Points, in no order, along strands that fork, close into loops and pass close to each other.
In the rows, 128 means zero.
Two points are linked if the straight distance between their rows is under 116. Some points are linked to none.
Dibef: [102 102 110 148 105 161 132 169  79 147  99 128 145  98 133  85 120 111
 119 158 138  97]
tavuf: [157 102 104 133  76 152 163  91 130 113 102 118 123 121 123  46 159  72
 131 165 101 173]
debi: [143 117 136 172 130 118 101 148 137 156 125 148 169  85 150 164 123 124
 116 103 130  75]
potal: [119 144 126  98 186 147 157  63 127 130 151 110  87 153 123 175 212 164
 138 132 115 145]
tiso: [ 77 129 158 143 155 118 102 132  95  89 130 165 122 121 216 159 131 171
  70 100 159 132]
fupep: [182 139 139  92 147  69 118 118 173 143 168 106 135 104 107 133 136 122
 155 105 141  98]
nogen: [190 112 157 146  93 136 109 118 186 152 149  95 104 103 103 106 154 153
 156 158 105 127]
Saz: [113 119  93 137  65 161 180  77  91 163  90 156 129  89 149 110 169 127
 127 181  91 154]
Feb: [167 172 124 151 168 108 111 152 130 141 144 124  75 124 143 150 120 149
 142  85 190 142]
Gak: [138 138 118 143 126 126 128 131 117  97 125 163 110 109 176  88  98 104
 110 125 198 146]
dal: [156 169  92  99  92 166 161  85 175 168 159 128 115 105  88 164 193 179
 153 128  69 115]
gokem: [ 88 130 121 106 167 105 103 165  58 110 165 111  99 156 149 148 119 176
  88  90 150 102]
ren: [ 81  93 138 124 122 140 114 173  59  73 168 154 125 175 142  96  46 108
 109  92 154 116]
voru: [115 153 138 109 167  45 138 109  62 131 149 137  69 106 125 101  76 148
  87 125 199 119]
Balat: [144 132 113 119  99 184 162 124 171  98  98 119 157 136  80 146 184 119
 129 142 123 131]
Mar: [ 96 122 139 124 129 141 145 116 113  78 101 126 162 120 116  92  38  80
  86 128 168 109]
feza: [ 70 120 137 135 166 155  86 126  94  50 138 211  71 150 175  96  99 129
 109 104 153 126]
mir: [151 153 114 145 168 133 158 107 150 183 139 126 115 114  90 154 135 133
 155 129 159  60]
bisa: [115 141 146 116 144 157 124 122 171 145 107 159 182 157 114 181 155 126
 182  99 100 103]
Vore: [122 137 150 125 146  59 101 154  70 117 139 120  73 105 108 104  54 151
  72 132 152 149]
niv: [130 119  92 104 170 107 111 173  85 102 153 111  96 142 117 123 125 113
 108  95 119 104]
bug: [108 132 147 135 149 124  87 127  94  72 133 190  78 115 189 124 138 134
 106 116 178 139]
toz: [110 127 110 122 124 174 150  89 151 136 125 127 168  97 118 189 179 149
 123 136  46 101]
Rizuv: [159 150 135 108 147  54 150 116 110 152 119 127 106 108 124 102  73 119
 105 135 198 125]
Vave: [115 106 143 171 100 136  82 165 118  86 111  92 138 126 124  68  54  85
 117  93 107 154]
roko: [141 152 157 158 141 140 102 169 129 121 137 124 102 152 135 154 123 161
 112  98 213 144]
dev: [122 102 132 117  52 133 158 118 104 115 106 158 139  99 163 104 172 127
 102 183 138 157]
vam: [112 109 152 155 146 179 116 124 140  83 132 129 151 187 153 148 125 105
 128 102 142 128]
Mebo: [120 122 123 136 108 102 111 177 100 108 117 109 157 111 118 136  49 117
  80  77 159 112]
luvun: [117 137 137  94 147  83 131 114 110  72 134 159 143 149 159 158  66 117
  76  64 217 129]
Bov: [138 124 100 128 143 178 185  58 107 131 155 140  84 149 121 159 221 155
 132 134  75 143]
bida: [159  96 130 149 100 170 149  91 162  79 125 126 139 122 134 135 180  90
 119 114 114 158]
nat: [195 131 136 158 100 147 120 122 167 158 149 135 103 116 125 147 178 145
 182 124 111 151]
Duni: [147 126 112 130 105 124 171  73 116 198 118 159 117  84 143  96 185 131
 149 196  83 120]
Tup: [ 91 152 165 103 188  87 112 133 132 152 131 123 136 173 108 185 112 175
 110  97 130 116]
Gug: [100 145 121  85 129  75 116 130 107  94 149 106 149 150 157 183  73 132
  81  73 162 159]
Guko: [106 129 128  98 127  92 113 158 120 105 132  96 179 129 127 167  93 134
 100  92 135 117]
mur: [124 107  87 134  81 171 139 122 129 146 109 145 149 119  93 133 174 107
 176 138   9 139]
Fof: [139 153 132 133 134  70 133 115 113 141 129 151  98 105 169  74  94 107
 136 159 180 167]
Tif: [148 145 134 114 163  74 114 135 138 173 114 116 131 126  77  91  68 122
 139 142  99 107]
mavo: [119 142 163 128 142 120 115 145 148 103 143  91 116 161 119 152 126 157
 117 139 158 167]
fuf: [ 51 145 122 132 183 147  93 128 100  48 138 214  75 189 176 117  55 151
  99  70 169  96]
Rimup: [136 115 131 106  76  77  97 142 157 144  96 137 157  92 126 109 147 126
 146 148  73 131]
bor: [141 166  81 151 134 146 133 117 143 191 108 117  67  90  75 138 180 172
 163 154  69 130]
vedu: [140  95 117 144 124 183 154 133 105 146 107 124 124 102  98  80 157 109
 117 185 136 102]
zerun: [129  78 142 110 130 174 177 104 113 124 125 124 140 150  88  87 165  98
 123 189 106 117]
vigur: [107  96 181 161 120 164 108 154 143 128 151  66 151 151 112 132  90 124
 146 141  87 142]
famu: [115 114 119 126  57 138 135 142 126 120 118 133 133 116 157 136 157 136
 143 147 124 181]
Fuve: [ 94 121 151 123 171 136 103 103 124  86 157 152 149 149 212 164 165 163
  86  99 126 138]
vavog: [131 153  86 138 110 136 144 145 136 158 122 102 140 129 124 159 103 110
 169 143 126 139]
zenan: [121 147 144 102 149 128 143 112 128 131 142 116 103 177 116 161 170 157
 150 137 161 159]
gabil: [ 71 161 137 134 166 166 108 160 112  69 102 139 133 193 140 144  72 145
  87  82 172 153]
bukil: [152 107 140 160 121 200 139 121 150  79 137 118 145 162 137 109 137  75
 131 130 159 132]
kup: [ 64 135 156 146 136 133  95 134  88 107  95 153 144 119 126 110 136 120
 120 157 102 155]
ronef: [157 156 145 107 149  84  96 125 217 120 145 109 149 108 117 170 120 147
 151 101 100 110]
mobu: [127 129  76 128 101 161 137 123 154 152 121 107 144 137 112 166 132 102
 186 127  58 138]
vose: [191 118  99 130  83 117 147  96 147 165 104 113 126  96 142  34 152  95
 115 179 111 127]
tuvu: [ 77  67 155 136 120 156 141 139 146 104 131  57 192 150 103 117  77  80
 134 129  94 119]
lidor: [141 138 143 175 173 138 117 125 134 154 151 140 126 113 142 167 147 151
 123 114 149  61]
Lok: [ 87  92 143 129 115 153 136 156 110 115 118 103 166 140 101  98  80  87
 113 135 141  95]
Fub: [110 152 142 117 168 107 141 115 116 128 141 180 146 160 168 165 107 126
 114  68 209 109]
Zopoz: [194 100 149 127 126  92 123 135 173 143 174 101 120 117 127  98 124 104
 144 140 130 114]
luz: [ 86 115 153 125 168 103 104 150  53 106 148 153 123 171 149 144  63 143
  93  76 141 109]
rul: [147 132  91  75  59 120 134 141 166 158 125 125 106  99  68 116 170 167
 159 172  66 135]
mis: [128 116 161 149 120  86  86 136 134  90 113 110 105  77 157 106 120 135
 104 152 124 178]
vevi: [180 132  60  85  90  98 151 124 162 194 133 108 117 108 115  86 129 109
 177 144  88  98]
baz: [126 132 161 134 142 112 101 143 187 117 106 117 184 128 125 157 110 126
 166  98  86 131]
pez: [143  83 117  92 105  89 144 150  96 160 147 133 152 138 149  64 116  96
 142 137 111 100]
mika: [123 146  94 122 119 175 168  90 137 164 149 123 141 113  92 175 186 168
 145 144  90  67]
muke: [ 71 124 148  96 171 107 117 142  92 143 163 113 135 151 143 172 135 174
 100 139 120 109]
Sosu: [144 133  97  87  73 145 175  97 159 165 154 102 107 126  90 148 175 154
 170 173  79 158]
Benol: [103 152 120 101 134 107 151  80 132 170 115 153 123  93 127 153 172 145
 141 176  90 133]
Dutan: [142 133 127 154 107  96 109 183 119 148 108 115 128  75 113 103  58 128
  87 132 170 113]
Ninup: [143  94 162 145 128 188 120 133 133 115 143 149 149 184 146 160 190 138
 151 107 129 141]
supi: [131 107 150 180 118 153 108 150 119 124 123  92 117 128 125  94  93 103
 146 142  98 167]
Mune: [132 150 151 162 147 172 116 132 150 141 103 176 152 189 153 180 181 147
 163  88 124 139]
Safug: [168 128  74 140 105 117 141 130 130 147  96 113 123  91 157  48  98 101
 105 170 160 124]
masil: [179 145 108 161 142 123 108 128 154 121 164 106  68 120 144 143 154 125
 167 101 146 142]
Vizi: [114 154 164 136 182 136 110 105 152 123 135 149 139 170 184 171 160 160
 103  63 180 131]
gan: [115 186 169  99 173  88 107 126 181 149 109 136 147 180  99 182 132 184
 148 101 132 152]
duv: [115 148 115 112 142 146 187 107 125 176 148 117 136 132 118 170 168 158
 150 151 160  68]
kagon: [144 127 174 122 147 115 126 101 154 141 101 141 141 133  97 111 151 113
 139 148 130 125]
nufe: [ 98 133  90 143  98 167 131 168 109 122 134 100 148 143 151 169 116 146
 137 130 144 165]
teto: [120 171 100 120 128 129 142 130 124 165  87 142 112 113  87 153 175 157
 144 169 112 136]
Simad: [134  88 133 142  82 150 126 144 145 137  99  81 137 125  98  70 132  96
 148 159  99 164]
lemit: [152 135 124  95 128  97 138 120 160 201 125 114 123 116  88  80 123 127
 170 184  97  95]
guz: [136 108 112 147 129 156 118 133  94 118 117 158 104 148 124 115 200 123
 141 139  73 142]
sop: [125 120 106 138  76 165 161  78 136 141 108 153 137  75 103 155 201 140
 124 132   9 118]
kati: [168 123 121 148  88 118 136 139 159 143 113 102 143  79 153 105  83 100
 103 158 155 131]
nem: [123 122 151 173 150 144  94 158 121  60 114 139 124 146 117  98  61  74
 125  98 152 149]
sefa: [165 108  91  97 135 116 119 154 113  95 143 115 133 132 116  91 119  76
 119 105 164 109]
nos: [144 121  86 101 105 144 149 144 133 106 101 151 162 125 111 127 150  85
 128 125 155 109]
guvam: [147 115 144 126 134  38  87 147 105 102 136 109 107  94 141 110  75 125
 106 111 128 152]
Robuk: [119 133 131 116 145  78 140 134 107 162 120 112 133 137 104  90  35 104
 138 145 152 135]

A piece is two or more points that can be reached from each other along the links. Count, over all rows, the pieces, the separate loops (a circle has one, a figure eight two, a Y none), the forks (points with three links) and the tips (points with one).
pieces => 3
loops => 0
forks => 6
tips => 12

Name the points in between on the shortest way along the links from the first point to the second, in order.
mis / Gug => guvam Vore voru Rizuv Fof Gak bug tiso Fuve Vizi Fub luvun
Mar / luvun => Lok tuvu vigur supi Simad tavuf vose Safug kati Dutan Mebo Guko Gug
mavo / bisa => roko Feb masil nat nogen Zopoz fupep ronef baz
teto / lidor => Benol Duni Saz dev famu nufe vavog mobu mur sop toz mika duv mir
